Points on a hilly landscape, in no order, each with its height.
From any point a climber steps to the highest of the 2 points nearest to it. It stops when none of these is higher. Distance is the straight distance between rows; heights are no part of it.
j_141 height 27.7: 151, 138, 84, 133, 149, 72, 127, 143, 156, 126, 103, 145, 129, 116, 127, 121, 86, 130, 154, 150, 149, 125, 80
j_17 height 12.2: 117, 102, 118, 143, 116, 78, 99, 127, 138, 119, 110, 123, 124, 137, 118, 117, 129, 140, 140, 154, 132, 100, 130
j_169 height 25.4: 114, 133, 167, 114, 72, 121, 141, 145, 98, 107, 162, 131, 146, 114, 107, 104, 134, 129, 143, 152, 111, 138, 141
j_576 height 39.6: 119, 140, 141, 133, 108, 129, 154, 141, 86, 109, 161, 103, 138, 102, 144, 99, 140, 100, 111, 120, 122, 127, 150
j_882 height 44.9: 126, 92, 134, 125, 136, 162, 122, 131, 98, 121, 143, 105, 116, 115, 161, 127, 161, 95, 119, 116, 117, 133, 144
j_779 height 42.4: 118, 137, 142, 128, 111, 96, 128, 128, 153, 128, 144, 137, 150, 132, 114, 126, 118, 148, 138, 137, 133, 92, 106
j_49 height 27.8: 119, 113, 133, 146, 145, 161, 105, 128, 139, 123, 102, 131, 119, 133, 162, 150, 137, 118, 87, 147, 133, 125, 111
j_816 height 22.6: 128, 133, 107, 146, 127, 118, 109, 109, 148, 136, 86, 147, 111, 139, 146, 132, 135, 160, 113, 144, 127, 163, 125
j_541 height 42.7: 166, 133, 119, 129, 170, 147, 135, 102, 145, 169, 130, 119, 96, 144, 151, 135, 113, 115, 139, 107, 135, 138, 114
j_677 height 60.3: 126, 114, 137, 119, 103, 171, 135, 128, 132, 130, 149, 114, 135, 126, 116, 137, 160, 124, 105, 89, 116, 144, 145
j_785 height 28.6: 154, 166, 88, 149, 169, 108, 140, 141, 136, 139, 132, 144, 118, 136, 136, 111, 100, 120, 137, 124, 146, 140, 91
j_301 height 52.8: 123, 145, 114, 129, 117, 123, 148, 112, 163, 143, 129, 163, 127, 143, 118, 134, 101, 164, 153, 110, 116, 178, 107
j_857 height 35.7: 149, 129, 108, 147, 151, 125, 106, 151, 127, 131, 125, 136, 122, 153, 110, 132, 128, 139, 117, 135, 148, 122, 98
j_321 height 42.8: 104, 142, 130, 124, 93, 133, 150, 131, 96, 117, 136, 135, 161, 114, 117, 100, 152, 113, 117, 116, 124, 125, 141
j_768 height 35.8: 110, 127, 137, 130, 91, 108, 128, 117, 142, 123, 148, 125, 158, 140, 92, 125, 114, 142, 122, 124, 128, 132, 114
j_744 height 25.3: 115, 104, 128, 148, 123, 127, 97, 113, 132, 122, 101, 125, 115, 142, 153, 144, 148, 134, 101, 148, 135, 142, 133
j_157 height 62.9: 94, 120, 146, 139, 96, 145, 128, 114, 126, 111, 105, 134, 130, 138, 126, 143, 146, 135, 105, 111, 126, 145, 151
j_548 height 47.8: 132, 92, 130, 117, 163, 160, 117, 119, 124, 145, 127, 117, 118, 127, 152, 134, 149, 96, 117, 128, 128, 124, 148
j_910 height 37.6: 141, 174, 125, 147, 154, 146, 136, 135, 90, 140, 131, 118, 128, 118, 138, 122, 135, 115, 123, 116, 125, 104, 125
j_906 height 25.5: 147, 156, 107, 135, 179, 92, 147, 136, 144, 161, 136, 144, 136, 137, 140, 114, 116, 130, 157, 118, 151, 118, 112
j_377 height 41.4: 124, 157, 114, 117, 84, 107, 129, 113, 148, 127, 126, 161, 133, 168, 110, 125, 113, 184, 146, 115, 118, 162, 110
j_911 height 51.6: 126, 127, 140, 119, 129, 68, 120, 129, 141, 151, 145, 131, 138, 139, 123, 131, 117, 145, 159, 130, 154, 97, 127
j_923 height 35.4: 158, 137, 114, 130, 169, 99, 119, 143, 109, 140, 125, 118, 135, 115, 127, 134, 92, 96, 144, 119, 163, 98, 122
j_410 height 5.8: 104, 110, 112, 149, 112, 128, 118, 134, 124, 114, 118, 117, 128, 134, 103, 121, 133, 134, 90, 136, 118, 122, 126
j_216 height 30.5: 139, 106, 127, 131, 159, 128, 127, 152, 81, 108, 136, 87, 114, 118, 154, 125, 136, 87, 125, 118, 150, 98, 146
j_590 height 35.9: 145, 150, 121, 116, 162, 72, 125, 136, 165, 134, 84, 139, 140, 109, 128, 141, 95, 116, 156, 173, 142, 85, 107
j_929 height 19.7: 98, 105, 174, 101, 117, 184, 119, 113, 145, 106, 143, 100, 126, 127, 148, 158, 158, 135, 107, 121, 104, 168, 144
j_447 height 17.9: 107, 126, 177, 109, 115, 194, 149, 122, 133, 111, 137, 97, 128, 119, 152, 145, 172, 108, 115, 118, 114, 148, 136
j_617 height 14.5: 123, 115, 89, 129, 149, 83, 104, 133, 145, 133, 109, 130, 125, 127, 101, 112, 96, 132, 140, 163, 125, 103, 121
j_771 height 32.2: 133, 143, 96, 151, 163, 136, 125, 129, 139, 134, 117, 135, 122, 151, 138, 128, 119, 118, 113, 124, 135, 140, 94
j_139 height 46.7: 127, 108, 152, 108, 75, 129, 127, 121, 106, 113, 143, 109, 130, 125, 125, 139, 139, 134, 139, 114, 130, 144, 159
j_793 height 52.3: 129, 88, 135, 121, 153, 186, 135, 120, 144, 145, 123, 123, 105, 123, 140, 156, 135, 122, 129, 117, 109, 130, 148
j_780 height 46.6: 143, 116, 114, 122, 178, 173, 143, 111, 156, 165, 132, 122, 112, 131, 145, 140, 135, 114, 122, 97, 119, 133, 123
j_998 height 8.0: 113, 122, 131, 130, 107, 108, 115, 131, 99, 113, 123, 130, 121, 92, 129, 134, 130, 122, 115, 138, 128, 111, 141
j_769 height 36.4: 145, 145, 142, 124, 93, 119, 151, 141, 121, 139, 151, 158, 147, 123, 116, 128, 115, 148, 138, 117, 129, 124, 139
j_485 height 29.6: 137, 134, 117, 144, 175, 166, 118, 137, 126, 130, 116, 125, 130, 152, 153, 138, 137, 105, 109, 145, 132, 114, 101
j_762 height 41.5: 136, 126, 122, 135, 133, 109, 132, 138, 117, 135, 127, 155, 136, 131, 128, 132, 115, 133, 134, 121, 139, 119, 139
j_407 height 3.9: 131, 125, 111, 138, 163, 143, 119, 156, 90, 101, 136, 109, 145, 117, 112, 116, 133, 114, 106, 132, 127, 115, 127
j_709 height 45.0: 134, 130, 125, 130, 150, 136, 123, 102, 143, 147, 111, 139, 88, 148, 107, 144, 131, 146, 128, 117, 111, 144, 118
j_630 height 52.5: 133, 131, 117, 114, 124, 177, 125, 126, 118, 134, 128, 149, 122, 140, 102, 122, 152, 126, 109, 97, 113, 142, 123
j_191 height 28.1: 104, 130, 168, 92, 75, 122, 151, 135, 123, 106, 156, 125, 158, 116, 112, 124, 112, 148, 164, 144, 107, 127, 141
j_907 height 10.3: 107, 101, 130, 116, 104, 62, 121, 145, 136, 97, 114, 126, 131, 112, 126, 109, 136, 124, 147, 169, 137, 94, 143
j_152 height 19.1: 121, 149, 102, 140, 118, 89, 123, 128, 142, 143, 92, 152, 114, 141, 123, 127, 132, 158, 138, 144, 131, 128, 119
j_119 height 71.5: 119, 135, 129, 126, 125, 139, 128, 92, 146, 140, 129, 149, 143, 158, 111, 121, 120, 155, 125, 106, 109, 176, 118
j_755 height 23.7: 138, 144, 72, 150, 147, 84, 107, 160, 155, 110, 83, 151, 148, 135, 112, 109, 90, 147, 136, 162, 145, 120, 103
j_143 height 20.1: 140, 142, 106, 121, 122, 86, 145, 121, 152, 145, 134, 167, 130, 141, 124, 118, 91, 136, 156, 136, 130, 124, 108
j_975 height 23.3: 112, 89, 156, 124, 119, 146, 102, 114, 119, 113, 126, 108, 112, 128, 155, 137, 153, 136, 107, 152, 124, 162, 150
j_312 height 31.2: 110, 129, 151, 106, 69, 117, 132, 125, 149, 114, 155, 137, 159, 133, 94, 127, 106, 170, 151, 137, 112, 125, 124
j_147 height 52.1: 142, 103, 146, 110, 104, 117, 111, 125, 116, 129, 154, 117, 142, 124, 141, 127, 132, 140, 133, 109, 143, 123, 146
j_304 height 46.8: 153, 127, 126, 126, 133, 134, 124, 122, 130, 141, 142, 131, 125, 125, 141, 132, 132, 126, 115, 116, 144, 128, 133
j_747 height 42.0: 149, 136, 131, 124, 145, 77, 116, 129, 144, 139, 111, 141, 130, 124, 127, 137, 111, 118, 156, 154, 162, 104, 123
j_529 height 31.4: 147, 161, 99, 126, 180, 72, 131, 145, 143, 135, 92, 145, 137, 114, 120, 125, 86, 125, 160, 174, 151, 122, 107
j_405 height 16.9: 134, 122, 107, 119, 137, 91, 132, 127, 144, 136, 133, 144, 131, 128, 107, 113, 97, 130, 170, 153, 114, 92, 122
j_168 height 49.4: 104, 141, 141, 123, 83, 133, 150, 109, 111, 120, 125, 140, 154, 119, 111, 123, 136, 144, 118, 116, 114, 146, 145
j_103 height 40.0: 131, 165, 149, 143, 134, 162, 146, 149, 99, 138, 147, 89, 124, 119, 134, 126, 153, 108, 108, 111, 109, 111, 132
j_387 height 21.6: 110, 121, 158, 109, 117, 157, 112, 104, 120, 116, 134, 115, 119, 104, 154, 143, 155, 147, 119, 122, 118, 160, 154
j_877 height 4.7: 107, 110, 103, 142, 155, 160, 116, 139, 121, 116, 127, 117, 124, 130, 111, 116, 148, 108, 102, 124, 128, 129, 124
j_97 height 32.6: 143, 116, 118, 136, 172, 114, 106, 135, 103, 129, 112, 99, 129, 123, 141, 132, 111, 93, 126, 129, 142, 91, 129
j_468 height 53.4: 124, 153, 111, 122, 125, 147, 118, 109, 140, 134, 127, 147, 106, 135, 106, 125, 133, 143, 125, 99, 117, 146, 107
j_323 height 9.1: 105, 109, 137, 131, 95, 86, 129, 146, 118, 96, 141, 114, 132, 100, 120, 112, 138, 127, 128, 147, 133, 114, 146
j_604 height 37.1: 153, 138, 118, 131, 152, 109, 135, 154, 109, 134, 135, 142, 156, 119, 129, 117, 120, 123, 133, 135, 149, 90, 129
j_137 height 43.7: 120, 143, 156, 148, 113, 170, 143, 126, 108, 135, 130, 115, 112, 124, 131, 132, 126, 118, 114, 111, 113, 125, 146
j_815 height 38.3: 165, 142, 111, 120, 142, 133, 150, 105, 147, 164, 135, 148, 101, 151, 130, 134, 115, 132, 160, 99, 136, 148, 122
j_86 height 57.4: 129, 101, 165, 113, 138, 205, 137, 119, 134, 153, 142, 108, 114, 116, 123, 143, 142, 110, 116, 126, 100, 144, 145
j_930 height 53.0: 123, 104, 156, 105, 90, 164, 146, 127, 111, 107, 154, 99, 118, 114, 117, 131, 150, 119, 128, 87, 114, 159, 176
j_305 height 24.0: 145, 146, 100, 123, 130, 78, 146, 133, 183, 134, 113, 163, 124, 136, 134, 116, 97, 137, 163, 163, 146, 113, 87
j_562 height 42.3: 139, 121, 153, 134, 130, 143, 149, 130, 88, 117, 150, 88, 123, 120, 170, 106, 159, 91, 123, 113, 120, 131, 162
j_763 height 50.2: 106, 136, 151, 132, 114, 178, 138, 121, 127, 123, 116, 136, 113, 144, 131, 156, 144, 122, 101, 123, 121, 141, 129
j_266 height 16.3: 117, 148, 172, 109, 86, 189, 137, 117, 107, 110, 149, 98, 137, 116, 129, 130, 163, 134, 121, 113, 109, 167, 140
j_833 height 6.8: 127, 108, 114, 160, 124, 128, 102, 129, 109, 104, 111, 119, 116, 118, 127, 135, 114, 122, 97, 131, 123, 108, 135

Two climbers start at each pair of points below. Name the first point that both come to, or write -.
j_877 / j_975 => -
j_97 / j_485 => j_762
j_617 / j_816 => -

Call two points neighbours if one is among the 2 nearest of the other. Go from one point of each pair to the other, from neighbour to neighbour, staying as high as possible. Name the lowest point that can't be avoided.
j_911 / j_677 => j_169
j_86 / j_677 => j_815
j_119 / j_677 => j_630
j_147 / j_677 => j_139
j_157 / j_86 => j_576
